Each row is a point on a landscape with many valleys, with its height.
A ball rolls from a point to the lowest of its 2 nearest points, and stops where none of them is lower. Distance is the straight distance between rows; heights are no part of it.
kug (h 59.2): [ 85 185 117 153 129 142 110 109 117 144 143 140 108 146 163 148 134  72
 165 105 173 171 132 126 125 111 100 122  99 196 113 135 171 183  56 159
 120 132]
Siveb (h 67.6): [165 144 120 142 134 155 185 168 124 113 121 115 177 161 150 139 150 121
 116 146 147 180 105 143 110 133 112 156  77 155  91 130  99 128 114 148
 142 159]
Nilo (h 69.1): [135 133 104 145 120 145 161 111 130 145 105 120 165 174 136 152 189 106
 122 161 139 157 166 118 144 120 135 165 157 155 118 110  83 151 122 121
 143 169]
meno (h 57.0): [116 158 155 128 116  99  85  57 113 146 107 200  86  94  88  76  71 137
 139 104 145 119 139 126 136 180 115 101  98 127  95 118 162  93  99 107
 114  41]
Kun (h 35.3): [155 181  86 119 172 149 104 112 116 150 132 194 107 103  70 114 133 128
 134 114 204 148 159 170 125 120 158 102  78 112  89 137 163  75 125  94
 163 100]
nosi (h 40.6): [140 120 151  93  94 123 171 149  93 131  74 150 137 146 110 117 116 142
  88 101 144  93 137 127 159 157  98 162 134 159 107 138  98 104 133 122
 132 137]
Vese (h 70.1): [128 140 135 145 124 107 107  67 139 150  99 106 130  95 170 132 123  91
 143  90 123 149 151 114 161 163 110  95 137 156 123  94 145 125 100 137
 101 109]
zad (h 28.1): [132 157  92  95 180 165 114 128 111 149  84 202 125 167  74 101 183 149
 101 121 177 130 153 147 120 102 148 156 109 142  87 161 122  91 111  95
 180 114]
Gavu (h 28.2): [ 84 138 115 110 129 144 120 178 125 135 139 171 111 167  53 146 152 149
 112 165 180 103 191 163 117 111 167 152 121 110 106 193 118 140 144 121
 154 101]
vaso (h 70.9): [153 132  85 178 124 119 185 126 164 118 140  85 168 147 163 150 175  96
 138 176 135 178 153 140 129 145 131 140 140 131 108 104  78 163 142 120
 120 201]
pesu (h 59.8): [104  83 170 116  93 116 164 175 119 140 102 143 115 160  75 154 110 162
 116 190 139 102 159 139 106 148 137 153 124 100 119 137 108 138 148 111
 129 102]
gogu (h 17.1): [ 81 130 128 143 141 143  89 169 147 115 199 138 113 117  68 123  92 123
 148 178 122 117 130 148 113 116 179 109 121  67 146 182 143 158 157 125
 118  90]
putu (h 63.0): [110 136 137 121  95 154 162 197 126 140 119 101 125 172 118 172 146 112
 136 146 150 137 159 143 116  98 138 138 106 141 111 150 131 147 119 149
 155 127]
nafi (h 33.8): [142 169 102 171 149 121 148 120 148 127 153 163 148 129  77 137 136 110
 148 167 183 158 160 164 152 146 157 111  83 114 108 117 120 130 159 108
 120 145]
rizo (h 65.1): [143 166  90 134 181 157  91  71 140 156 101 158 157 129 164 132 179  88
 140 105 126 199 125 110 112 136  93 110 112 151  90 102 145  92  69 136
 145 135]
rodi (h 73.3): [123 153 130  94 122 152  96 146 133 136  81 109 138 110 178 128 132  90
 110  45 132  97 141 128 158 170  78 116 135 184  87 164 121  98  96 165
 126 114]
med (h 62.7): [133  63 166 118  81 114 176 160 116 137  92  93 122 131 141 156  96 146
 126 164 113 134 129 122  82 120 130 123 108 104 121 111 134 143 145 121
 130 129]
rulo (h 71.1): [120 131 131 121 169 155 103 186 184 145 122 165 145 135  89 107 156 150
 139 189 116 142 133 125  70 121 152 108  98  85  70 175 108  95 121 162
 126  87]
biku (h 83.7): [150  90 137 117 125 115 123 121 132 126 123 117 129  84  99 138 104 147
 120 118 118  86 157 126 151 166 135 114 168  78 140 104  98 110 183  97
 110 124]
Suvas (h 47.4): [110  92 160 112 119 132 115 120 125 145  62 141 127 169 150 117 160 158
 122 133  82 133 125  79  91 111 104 153 162 153 127 122 107 128 103 143
 136 101]
tif (h 68.1): [ 85 106 151 124 131 140  88 187 156 115 160  94 116  95 162 129 112 123
 173 117  84 128  86 121  88  58 148  89 130  91 154 187 179 154 105 204
 112 101]
bibik (h 64.8): [129 156 100 118 143 175 116 149 125 159  92 113 123 118 154 159 125  91
 164 115 166 203 147 129  88  95 109  93  74 155  77 125 176 113  90 145
 153 100]
Kiko (h 77.0): [ 88 120  69 109 150 168  78 142 128 156 133  89 127 157 112 149 195  98
 134 111 129 107 195 125 142  90 158 136 203 128 159 141 121 162 146 121
 139 136]
Rila (h 34.6): [128 102 118 133 123 129 117  94 151 128  99  56 143 118 229 136 151 105
 145  95  67 165  94  92 111  98  86 129 149 144 147 111 140 126  97 172
 116 170]
kome (h 21.0): [131 172  70 112 169 178 122 142 101 148 108 155 146 182 121 126 198  94
 107 106 169 137 165 146 140 109 129 159 127 164  94 151 123 119 100 115
 185 144]
lol (h 38.0): [ 63 143 147 179 107  99 117 129 157 137 143 125 132 204 148 117 162 114
 146 171 107 110 141 106 135 137 126 157 177 169 135 145  96 194  78 160
  96 128]
Rul (h 72.1): [131 128 108 130 149 157  94 158 143  90 170 104 153 141 151 123 169 130
 105  86  88  74  99 119 161 123 118 120 171 132 160 170  96 133 148 158
 108 154]
rufe (h 39.3): [135 156 124  80 144 165 138 221 117 109 143 139 146 158 101 131 163 156
  81  95 149  69 127 170 134 137 131 157 133 121 116 209  81  85 143 157
 148 155]
Suno (h 45.6): [115  93 129  65 111 177 138 190  94 126 105  73 140 169 161 147 146 138
  95  68 124 100 128 131 115  95 127 141 165 142 147 159 126 131 143 158
 151 152]
sonom (h 58.3): [139  53 160 116  96 112 155 105 103 111 128  89 118 110 139 143  99 169
 143 163  69 116  81 130  83 110 140 141 166  78 191  86 120 145 165  89
 125 143]
zalem (h 72.6): [136 113 132 128 166 166 109 180 186 118 124 113 168 119 117 125 175 148
 127 149  81 123 142 115 105 108 158 104 143  71 104 173  85 120 152 153
 112 125]
Nole (h 76.0): [155 127  63 159 164 131 119  97 149 111 188  97 148  96 123 136 146 114
 157 134 123 141 141 124 143 115 163 104 167  91 174 109 125 154 173 101
 110 163]
Tenuk (h 51.9): [194 155 130 139 154 109 147  50 138 141 127 163 139 110 105  79 133 152
 127 132 114 147 115 125 143 147 121 117 114 119 118  66 123  70 131  74
 138 138]
Fogo (h 39.9): [169 149  93 185 147 107 141  71 173 120 153 124 145  82 102 146 125  96
 161 156 161 180 164 148 134 144 170 100 106  92 111  65 127 115 138  95
 108 143]
Supil (h 73.0): [142 141 121 142 123 118 152 153 108  85 184 117 132 118 154 112  98 123
 118 118 125 124  55 137 142 122 112 125  93 138 154 141 140 150 153 161
 107 154]
fof (h 67.8): [132 158  96 141 148 120  95  39 120 148 108 147 115  95 167 132 126  94
 156  86 140 202 149 111 135 124 114  98 121 164 122  74 174 123  68 119
 133 129]
lav (h 23.8): [ 96 120 126 150 118 137 120 182 165 110 194  70 142 105 116 148 119 112
 158 155 117 105 140 148 127 106 173  94 142  80 146 168 119 170 153 157
 104 136]
Dazop (h 32.9): [ 89 146 133 161 108  94 120  53 113 150 147 187  84 148  90 140  87 102
 142 169 167 155 147 138 124 134 139 122  95 154 129  99 166 173  94  88
 134  85]
lavek (h 75.0): [169 171 108 100 155 156 121 136 132 129 108 122 181 114 165 113 151  93
  82  65 156 116 124 138 173 180  95 127 118 159  94 152 115  67 128 138
 148 160]
zeg (h 29.8): [126 137 143 136  99 125 156 207 143  97 165  84 130 116 114 147 100 132
 119 113 143  87 140 165 146 150 152 111 115  86 115 183 103 126 157 152
 113 136]
tep (h 46.3): [161 154 126 146 124 118 164 116 121 113 138 112 140 129 126 121 111  84
 101  97 168 124 138 146 195 176 111 134 115 169 118 112 115 139 133 109
 119 151]
napud (h 69.4): [ 69 127 145 124 127 119  75 154 142 123 165  83 125 123 183 119 135 109
 160 103  80  89  86 130 129  89 130 108 165 145 158 166 162 164 105 187
  95 115]
Sisa (h 33.2): [ 93 141  99  99 154 171  97 165 122 152 117 184 113 173  89 126 168 150
 124 153 143 139 160 120 105  80 162 150 118 135 111 160 140 129 114 134
 173 104]
pagi (h 5.7): [ 85 149  73 160 148 134 100 102 138 133 175 133 129 162 147 141 167 102
 167 139 123 173 123 112 127  71 143 133 145 155 139 119 150 190 101 156
 119 148]
gasos (h 44.5): [155 139 103 173 170 118  93  50 183 155 134 159 147  94  88 118 154 131
 160 159 111 166 181 129 119 130 165  85 130  87 113  84 120 101 130  97
 121 102]
fateb (h 55.8): [207 120 138 106 139 127 155  65 121 137  91 129 127  94 150  98 108 128
 110  75 116 140 108 101 150 170  99 117 130 140 125  46 131  56 126  92
 149 148]
sude (h 67.5): [159 150 118 141 132 152 152 133 136 157  98 148 138 144 102 165 132 117
 147 164 172 205 169 144  87 107 149 120  59 135  80 103 153 113  99 123
 161 102]
kopu (h 44.3): [144 126 159 111 106  81 183 140 124  97  85 158 138 130  90  90 108 162
  83 130 161  68 124 150 180 216  98 167 107 144 100 151  83  99 130 130
 112 131]
vagad (h 82.1): [161 123 114 113 138 127 115 118 103 101 141  92 134  88 124 148 120 129
 117  64 134  66 138 127 184 156 135 120 189  86 181 120 103 118 197 105
 104 161]
Zoten (h 76.6): [181 176 109 111 169 154 134 132  77 107 149 174 124 126 136  92 119 124
  99  69 163 140  69 130 140 129 100 132  90 169 117 136 162  98 129 123
 154 146]
fotu (h 53.7): [114 155 167 124 123 134  97 170 134 137 105 153 129 126 141  95 102 141
 130 109 140 109 117 126 116 157 100 102 100 160  84 167 145 114  94 167
  94  60]
guziz (h 51.4): [132 123 127  99 135 135  82 102  98 145 145 158  78  78  87 111  80 150
 139 104 122 107 135 127 113 123 142 101 133  79 142 132 176  96 148  95
 138  74]
gere (h 67.1): [150 127 152 134  98 126 195 153 132 116  97  98 170 176 142 138 170 119
  91 150 137 117 139 118 142 164 113 170 154 147 114 130  59 146 137 118
 137 183]
fibu (h 39.8): [134 121 155 155 109 118 154 101 146 116 104 104 142 149 201 119 154 115
 132 144  88 168  94  79 108 133  71 143 136 182 117 104 100 152  89 161
 112 166]
Tati (h 55.0): [ 91 167 160 122 115  99 100 128 125 147 117 194  97 102  52 110  74 148
 131 143 171 110 156 154 119 155 135 125  68 118  76 169 149 113 106 116
 121  39]
gelu (h 44.2): [121 116 121  98 135 146 109  88  99 181 136 183  66 133  76 133 109 160
 154 151 132 148 145 116  73  63 147 114 108 120 141  89 199 102 111  76
 189  76]
Totin (h 41.5): [ 84 156 154 191 103  73 142 130 148 107 158 108 138 160 169 114 120  89
 149 150 124 124  95 113 138 149 110 134 133 183 139 142 113 194  83 166
  86 154]
rur (h 35.1): [163 159 100 123 168 121 137  84  96 113 110 201 125 126  67  87 143 147
  84 114 173  88 141 160 190 153 137 170 125 141 136 143 106  92 158  73
 147 141]
votab (h 86.9): [121  58 137 125 108 108 124 144 155 115 111  51 147  99 148 140 141 141
 148 142  74 106 145 121 119 124 150 119 193  80 180 128  85 151 169 110
  96 141]
Moso (h 64.4): [137  71 132  90 101 129 177 138  72 123  97 120 117 156 100 154 126 159
  85 127 153 101 143 115 141 116 136 178 169 124 162  98  90 149 181  78
 153 164]
bifud (h 56.2): [ 99 157 156 142  88 116 150 124 120 140 112  94 128 159 194 156 130  78
 153  99 152 159 113 121 130 136  73 132 103 217 100 130 139 180  43 176
 115 147]
Fumi (h 44.0): [113  71 178 152  97  91 145 119 136 136  73 119 128 171 165 121 138 147
 135 186  60 143 114  80  83 122 118 156 147 132 157  96 106 168 118 126
 114 109]
nolos (h 70.6): [ 76 110 124 126 149 146  74 151 132 125 182 130 125 150 148  97 145 140
 116 107  66  74  73 114 129 100 133 126 181 123 181 173 143 152 146 173
 110 125]
bar (h 26.3): [134 170  77 144 152 147 127 139 128 115 174 110 145 122 110 154 141  84
 131 113 177 147 155 155 161 113 151 114 117 127 117 140 130 143 142 136
 131 155]
kabe (h 47.9): [135 178 158 141 144 133 147 116 136 120 118 153 155 161 183  99 147  98
 112 110 138 163  68  97 128 153  52 141  76 226  78 147 117 136  58 164
 122 148]
soze (h 79.1): [100 119 131 121 152 152  46 139 179 158  77 128 151 147 144 107 182 133
 134 119  87 102 165 108 108 153 121 126 182 136 101 150  97 111  92 172
 117  94]
nono (h 16.5): [ 81 161  89 174 133  93 106  85 127 124 190 125 115 107 148 145 125  76
 163 121 140 154 130 131 161 101 134 101 139 154 155 109 168 197 101 138
  92 127]
Zan (h 16.4): [112 147 112 160 165 128 100 107 145 137 178 183 118 140 124 116 152 127
 155 175 112 193 102 105  86  85 141 113 106 134 121 116 160 146 102 138
 130 113]
Gine (h 28.9): [126 103 103 103 147 168  88 124 159 142 111  60 150  91 229 148 145 102
 168  81  83 172  98 123  99  75 112  90 140 109 140 137 174 107  93 184
 141 145]
domi (h 62.4): [143 124  95  99 151 139  80  66  66 137 145 134  84  81 131 118 105 122
 139  66 118 127 116 108 142  73 130 109 170 123 192 100 196 118 130  93
 163 117]
fizaf (h 60.5): [125 105 114 110 106 159 155 154  92 134 130 109 107 125 119 168 111 109
 144 136 171 157 158 142 105  76 154 120 105 116 127 125 172 136 133 125
 156 126]
Gesa (h 58.0): [ 58 104 171 135  85 117 121 133  84 150 141 137  65 135 135 149  65 125
 134 157 133 120 108 131 108 104 123 146 115 144 164 130 177 173 113 119
 132  78]
barip (h 39.4): [ 99 124 117 128 122 129 105  71  91 175 107 172  68 131  97 148 113 117
 150 125 169 179 177 125 103  83 145 120 119 167 141  83 193 154  93  98
 163  76]
gudi (h 34.5): [ 83  98 145 170 115  92 119 102 130 115 171 112 112 145 148 131 117 121
 130 182  77 110  88 109 113 125 134 140 161 135 179 125 117 193 145 123
  97 118]
Babob (h 67.4): [120  89 129 118  84 106 163 123  79  96 135 129 106 115  77 155  78 146
  93 138 150  77 128 139 154 163 135 182 163 100 181 108  88 150 204  59
 121 154]
zorob (h 42.3): [121 147 138  78 131 160 129 206  95 113 143 125 124 172 144 131 148 118
  75  63 142  70 120 137 152 129 112 140 144 177 118 204 128 123 128 158
 143 155]
Fes (h 87.9): [104  85  99 153 108 100 135 114 136 125 119  42 144 116 159 167 164 103
 164 150  98 139 173 128 134  83 163 135 200 112 178 103 104 194 144 113
 106 174]
viv (h 50.7): [116  48 152 114  96 112 126 106 139 166  79  84 112  94 140 163  95 143
 196 170  94 166 150 121  75  75 150  94 137  71 156  85 173 133 112 118
 136  86]
pelop (h 82.9): [173 125 160 138  82  93 184 159 170 112  91  96 166 113 120 123 108 143
 120 171 147 125 147 158 141 186 125 147  97 108  84 118  75 110 153 129
  94 137]
Zem (h 84.9): [147  88 149  91 114 109 133 159 154 112  99  93 142  91 113 123 119 174
  89  97  97  57 161 133 155 188 133 112 161  82 116 149  76  87 166 139
  92 114]
gop (h 48.0): [171 101 166  89 104 106 178 168 138  94  96 140 151 111 100 109  94 195
  73 137 129  92  84 146 138 182 117 164 100 105 114 131  87  71 175 139
 113 157]
pesi (h 51.6): [171  81 148  81 122 134 176 179 117 102 138 144 126 110  88 125 105 217
  83 134 100 103  80 135 101 130 130 149 113  66 144 117  98  64 186 116
 140 166]
femid (h 62.2): [105 188  81 129 166 172  72 122 138 159 127 151 143 133 167 146 155  77
 154 101 169 189 152 136 108 118 109 103  89 178  83 137 155 129  54 168
 157 121]
Sefot (h 76.7): [167 180 100 108 166 146  84 104 108 137 118 159 132  95 149 109 135  93
 109  32 160 137 116 126 155 151  91  97 109 176 104 130 159  75 113 133
 146 126]
Bet (h 52.0): [ 85 107 115 136 125 102 103  29  87 152 141 148  77 129 141 132 110 116
 169 149 116 163 103 115 118  72 136 134 154 140 200  73 199 175 106  86
 143 112]
vabat (h 78.2): [ 94 110 124 101 141 156  77 146 147 148 110 123 151 173 130 115 189 138
 117 115  77  98 166 103 125 103 146 136 209 125 148 152  91 138 138 151
 131 117]
Suse (h 57.3): [158  92 104  98 118 137 140  98  97 146 106 109 108 111 101 156 117 133
 143 119 148 139 162 121 115  96 146 114 125 105 157  77 158 107 148  81
 169 122]
Koru (h 52.5): [113 149 140 122 113 108 144 135 123 134 107 195 112 145  67  92 114 148
 113 150 184 105 168 173 149 166 134 153  93 137  80 165 109 105 121 110
 142  80]
vaveg (h 34.2): [ 77 127 130 152 120 116 113 147 121 149 127 143 120 191  97 121 152 124
 120 160 124  84 163 129 159 130 132 164 175 158 138 151  88 179 116 124
 127 123]
Lipok (h 73.8): [145 150  89 144 147 139 138 157 139  93 172  67 174 136 175 156 171  87
 119  95 123 109 118 137 167 136 128 133 179 140 141 126  95 139 148 148
 107 209]
nef (h 53.3): [115 149 193 153  82  94 150 140 125 102 120  91 120 121 192 117  76  95
 148  90 140 126  85 118 148 166  70 117  92 191 117 133 148 148  76 177
  89 119]
mef (h 75.5): [109 151  97 132 120 136 129 147 131 131 149  75 140 154 152 165 173  90
 131  97 141  93 185 143 175 118 144 134 195 134 149 144 101 157 134 137
 130 170]
tam (h 55.3): [ 84  78 146 125  96 110 132  88  94 160 128 128  83 128 115 155  84 123
 156 169 128 147 125 120  98  95 149 136 150 117 184  94 172 180 136  71
 149  85]
Dav (h 53.5): [108 115 139 119 154 119  67  78 109 140 126 146 106 116 164  87 133 146
 134 101  57 117  89  88 114  94 122 106 170 142 170 122 161 112 114 146
 130  96]
Fopat (h 56.4): [133 142  96 139 164 134  84  67 122 121 155 134 115 102 179 107 165 115
 125  73  78 126  90  97 165 106 117 115 178 151 166 115 153 130 118 143
 121 146]
zupe (h 71.9): [128 143 159 122 105 112 110 105 126 125  97 116 129 112 145 118 103 102
 120  60 137  82 163 127 189 193 107 116 154 162 109 137 120 121 100 138
  96  97]
kofe (h 89.9): [124  89 102 143 137 146 115 106 165 173  98 120 138 152 121 149 197 134
 166 195  95 192 185 101  86  84 154 123 154 108 127  86 128 130 118 115
 151 116]
fube (h 29.4): [109  96 158 185 124  97 110 133 185 109 162 110 138 122 145 112 144 151
 146 209  65 129  99 104  87 124 147 122 138  84 143 140 117 165 148 143
  88 118]
Gik (h 49.2): [104 137 160 159 111  86 143 108 118 133 138 187 122 149  87 100 100 121
 107 175 143 109 122 141 157 168 127 156 104 133 115 152 110 151 136 112
 115 108]
supok (h 34.9): [150 130 131  84 109 147 168 212 120  88 147 114 147 126  83 156 121 158
  96 122 162  74 136 178 149 154 156 147 118  79 129 170  74 105 186 128
 121 173]
fulom (h 55.1): [170 124 123  99 160 146 154 113 117 145 106 190 132 130  49 121 142 185
 115 151 146 129 131 149 112 117 153 144 100  85 115 116 110  63 157  87
 180 115]
Nalad (h 53.9): [161  79 133 104 126 135 129 100 132 140 113  90 110  92 143 138 111 146
 167 112  77 159 126 117  87  71 144  98 142  80 164  79 175  86 132 105
 160 132]
leku (h 48.4): [132 107 139 139 107  98 157  46  78 145 145 149  87 121 148 117  89 115
 144 140 114 164  80  80 126 104 106 124 130 163 169  52 177 152 106  86
 143 143]
meli (h 35.9): [145 174 135 115 127 128 135 188 117 108 141 158 124 125 106 100  98 144
  99 106 171  95 105 175 161 176 113 124  66 136  71 177 126  94 124 150
 122 125]
numi (h 44.4): [138  94 171 139  93  70 181  61  93 111 124 138  98 115 153  95  76 133
 112 126 104 136  72  88 150 150  92 162 121 163 156  70 142 166 125  99
 124 160]
budup (h 30.9): [174 177 118 133 135 130 167 176 136  90 171 141 150  93 107 121  74 135
 118 121 186 129  84 169 155 174 135 132  43 104 105 145 131  98 161 134
 110 144]
kovat (h 45.5): [ 85 169 146 187 121  81 139 114 132  99 182 167 127 164 113  96 123 110
 106 161 135  98  90 125 174 155 114 147 124 174 133 139 111 197 114 117
 107 129]
tele (h 85.9): [100  63 168 107  89 104 125 153 141 125  95  98 125 121 127 121 116 173
 115 133  62  63 115 115 121 151 120 132 186  98 154 145  88 129 160 143
  99 106]
gofaz (h 17.3): [100 185  86 172 141 115 100 128 151 108 204 101 132  98 154 141 121  79
 143  89 142 118 135 162 179 119 139  89 140 135 143 162 136 161 126 156
  78 143]
Sabi (h 20.4): [182 115  80  96 178 183 109 143 149 117 132  77 160  80 178 161 143 101
 148  83 103 170 118 126  91  96 126  91 122  84 126 127 147  71 132 145
 155 169]
dipot (h 47.5): [126  62 155 159  94 105 142  93 152 151  89  92 117 116 163 130 150 159
 172 188  60 177 115  91  58  89 139 122 143  98 160  84 142 133 121 115
 127 134]
tudo (h 61.3): [150  50 145 127  82  91 174  94  91 123  88  93 114 133 118 147 116 165
 113 155 100 126 137 109 112 120 137 158 165 114 176  63  84 145 176  49
 140 160]
zab (h 59.5): [143 158  62 113 183 156  64  80  98 139 163 141 108 109 148 123 162 102
 125  47 124 141 112 111 142  79 130 104 153 148 151 113 190 116 124 134
 157 124]
mos (h 39.6): [108  91 174 152  96  98 157 107 107 110 127 144 107 164 142 100 113 145
  91 172  92 121  82  84 120 144  91 166 140 164 155 119 113 175 133 114
 103 135]
mubud (h 79.9): [ 93 112 163 128 113 121  75 129 171 163  77 110 123 124 135 128 128 131
 162 132 109  91 204 113 111 152 137 111 166 120 108 140 117 127  96 160
  99  69]
mumal (h 51.5): [137 118 136 142 161 114 127  93 156 160 119 209 127 133  46 106 133 179
 136 217 114 144 133 134  96 134 163 135 105  81 102 121 123  78 142  87
 153  79]
Musi (h 54.4): [150 154 125 112 142 112  89  78 114 135 122 186 107  78  76  84  89 157
 114  90 131  96 148 140 159 171 136 109 120 103 117 128 141  59 137  91
 126  83]
nazu (h 29.0): [192 113  98  95 162 168 138 147 111 111 150 103 152 129 158 134 153 127
 106  99 110 144  83 111 113 106 120 131 128 103 152 113 117  87 150 134
 162 174]
punat (h 70.2): [127 117 140 123 102  96 180 131 101 103 167 162 103 113  58 135  66 165
 105 156 182 105 108 162 162 186 142 195  96  99 147 103 111 125 186  71
 115 158]
nuf (h 88.9): [ 93  66 121 128 114 147 135 140 147 144  98  73 135 153 140 163 173 128
 164 180 102 147 178 114  92  67 150 129 172 104 143 106 107 164 133 129
 145 145]
der (h 69.6): [196 131 138 146 136 130 196 163 144  78 127 104 158 134 157 114 134 148
  93 172 113 167  65 119  98 147 105 157  77 130 113 100 105 111 152 148
 125 190]
Ret (h 55.7): [109 147 175 137  91  95 132 175 153 129  93 134 136 143 110 112 112 149
 123 124 137  62 154 136 148 193  93 135 113 141  71 180  87 113  93 157
 101  77]
mez (h 29.3): [134 190  97 113 163 125 109  81 116 131 133 199 113 114  71 103 134 110
 114 112 210 113 161 168 179 147 152 135 102 147 116 138 137 111 128  76
 129 104]
megak (h 47.8): [141 102 127  90 151 134  93  81 103 167 132 188  70 121  75  98 105 204
 139 130  87 110 106 120  83  93 141 116 142  86 145  95 182  71 130  64
 183  76]
netu (h 91.0): [102 114  80 125 138 164 105 118 153 164 100 108 128 152 165 175 165  95
 168 158 137 209 175 112  85  61 148 129 137 128 116 103 156 138  85 146
 158 144]
Gopa (h 51.1): [144 157 148 141 123 134 141 136 152 128  97 135 163 137 168 107 120 123
 120 116 133 133  94 130 138 193  71 117  87 174  79 136 105  96  88 166
 102 114]
Pakez (h 65.2): [144  86 181 122  71 110 191 167 129 124  73  81 148 174 169 146 144 135
 113 159 104 132 134 122  97 145  92 150 133 142 106 117  85 137 122 151
 124 146]
Dimi (h 71.3): [179 111 159 136 108 120 164 162 144  90 137  88 151 109 157 130  86 138
 117 126 115 136  79 124 127 156 112 120  88 128 123 113 125 115 154 155
  99 157]
rep (h 80.7): [ 89 119 164 145 101  97 107 151 173 126 120  70 132  98 142 138 101 121
 164 146 116 107 160 138 130 159 139  94 132 105 105 151 118 147 110 164
  85  80]
Pufub (h 55.2): [149  76 146  98 125 147 146 151 116 118 133 123 111 117  85 150 105 182
 124 157 100 121 111 120  71  95 158 126 133  60 161 105 140 105 184  90
 143 135]
vobu (h 23.7): [134 116 153 167 148 122 109 116 179 138 158 152 127 130 143 101 138 158
 153 186  54 166  80  99  59 111 127 104 111 104 124 124 151 127 108 162
 107 104]
Mag (h 48.1): [160 141 134 165 180 115 103  54 168 143 118 193 154 121  85  80 165 168
 131 179  84 143 134 120 124 140 147 123 135  87 122  88 108  66 144  78
 146 106]
Dil (h 72.4): [141 115 151  73  86 111 168 155  79  93 140 147  92  97  86 133  30 169
  88 114 176  95 109 156 146 172 126 154  75  98 112 117 142  97 167 102
 123 120]
ramu (h 57.6): [ 68 105 174 133  89  99 125 188 144 148 119 138 122 140  75 132 109 165
 127 177 124  58 172 151 118 167 138 147 132  99  91 179  91 135 127 143
 106  73]
mis (h 81.8): [139 126 163 168  97  86 138 125 191 111 106  76 170  89 141 132 115 127
 152 157 123 134 160 136 142 207 132 101 108  94  92 123  89 120 128 139
  65 116]
gize (h 73.2): [182 116 156  92  99 121 165 172 112  89 137 103 111  81 142 123  54 171
  96  77 132  99  84 138 125 153 115 112  77  96 122 117 145  85 172 132
 116 137]
Rapuv (h 41.1): [170 161 107 142 168 133 158  83 124 112 117 168 155 140 118  98 171 109
  89 127 153 129 113 131 188 145 110 155 121 161 120 114  90 121 133 102
 146 170]
bapa (h 23.0): [ 56 141 144 125 128 126  85 159 129 140 178 185  85 142  51 138  97 146
 116 168 142  86 150 159 134 137 153 150 130  98 121 214 138 151 145 123
 134  79]
voze (h 69.5): [120 166 120 160 158 155 142 171 166 138 118 163 146 154 122 134 144 127
 156 184 148 185 142 143  68 111 157 109  55 133  69 158 138 125  98 153
 140 106]
Toka (h 25.8): [ 73 157 128 165 121  92  87  54 114 133 190 167  81  95 118 129  71  79
 161 137 156 154 124 148 128 123 141 102  99 133 153 109 185 187 107 112
  94  82]
nub (h 50.6): [ 98 108 145 124 131 136  84 146 126 151 120 154 110 139 117 120 128 162
 126 142  90 113 117 111  97 106 139 121 150 115 138 136 148 119 130 147
 134  84]
Dile (h 35.4): [176 113 134  91 140 151 149 149 106 103  99 131 145 150 141 105 154 144
  85  78 103 107  92 113 133 138  97 145 146 135 117 142  93  89 151 143
 150 162]
rif (h 64.9): [104 127 117  92 120 142  93 123  71 127 142 116  72 125 145 137 109 108
 127  80 143 121 119 120 127  64 135 131 136 149 174 150 199 151 131 127
 154 114]
gib (h 80.2): [157 115  75 106 140 149 127 116  83  88 161  69 126  82 141 167 107 119
 132  58 143 102 118 130 158  83 146 106 166  86 204  93 142 124 175 112
 133 174]
vabiz (h 74.9): [177 176 104 132 171 154 152 147 127  84 169 122 157 110 184 118 115 102
 101  88 153 151  52 132 156 138  97 121  83 162 122 130 144 116 129 159
 131 190]
fifi (h 66.8): [105 134 126 102 128 146  96 190 114 116 172 104 103 102 145 135  94 121
 141 105 129 111 103 143 108  79 145 104 101 109 158 178 180 147 133 156
 131  99]
nakit (h 28.6): [109 160 107 112 134 162 133 138  98 146 116 161 124 201  97 123 179 129
  94 126 166  89 155 132 167 109 126 178 157 170 133 151 100 153 114 124
 162 147]
bol (h 74.2): [168 113 105 155 157 133 117 125 169 121 146 103 157 112 128 128 179 146
 133 152  94 152 124 110 107 121 146 106 154  81 134 121 102 109 173 126
 116 159]
gafi (h 44.1): [138 143 139 134 119 117 163 100 102 123 124 147 134 160 157 111 140 106
 114 124 119 162  83  72 140 119  89 160 109 199 117 103 125 162  83 136
 141 162]
ges (h 78.0): [163 133  53 136 158 126 145  87  98 101 154  93 138  96 118 152 145  96
 136  94 153 139 135 123 174 112 145 125 175 106 183  53 110 151 179  72
 130 201]
rin (h 50.1): [149 163 161 133  85  99 166 129 131 105 131  95 136  85 153 112  64  92
 117  84 170 124 127 140 185 192  80 121  81 176 112 114 130 136 121 139
  85 140]
gofa (h 40.0): [143 163 128 100 137 158 156 231 144 113 123 119 168 140 129 136 136 128
  98 109 161  99 126 175 117 152 112 118  87 120  68 210  95  80 137 175
 135 135]
mab (h 65.3): [125 156 132 137 102 150 155 190 151 137 107  77 162 153 175 166 138  91
 136 127 157 158 145 140 112 129 104 118  87 150  76 144 122 139  80 175
 132 140]

Where does a ball stop that starts at each point below?
Tati | kome
Nilo | Sabi
Dil | Sabi
meno | pagi
vaso | Sabi

Call two points neighbours if one is among the 2 nearest of the other. Go from one point of each pair to the other, from neighbour to neighbour, staying as low as possible. Name the highest point that can't be avoided.
Sabi, budup | Suno
kome, mez | Kun
pagi, rufe | fulom
rufe, budup | gofa
kome, gogu | Sisa
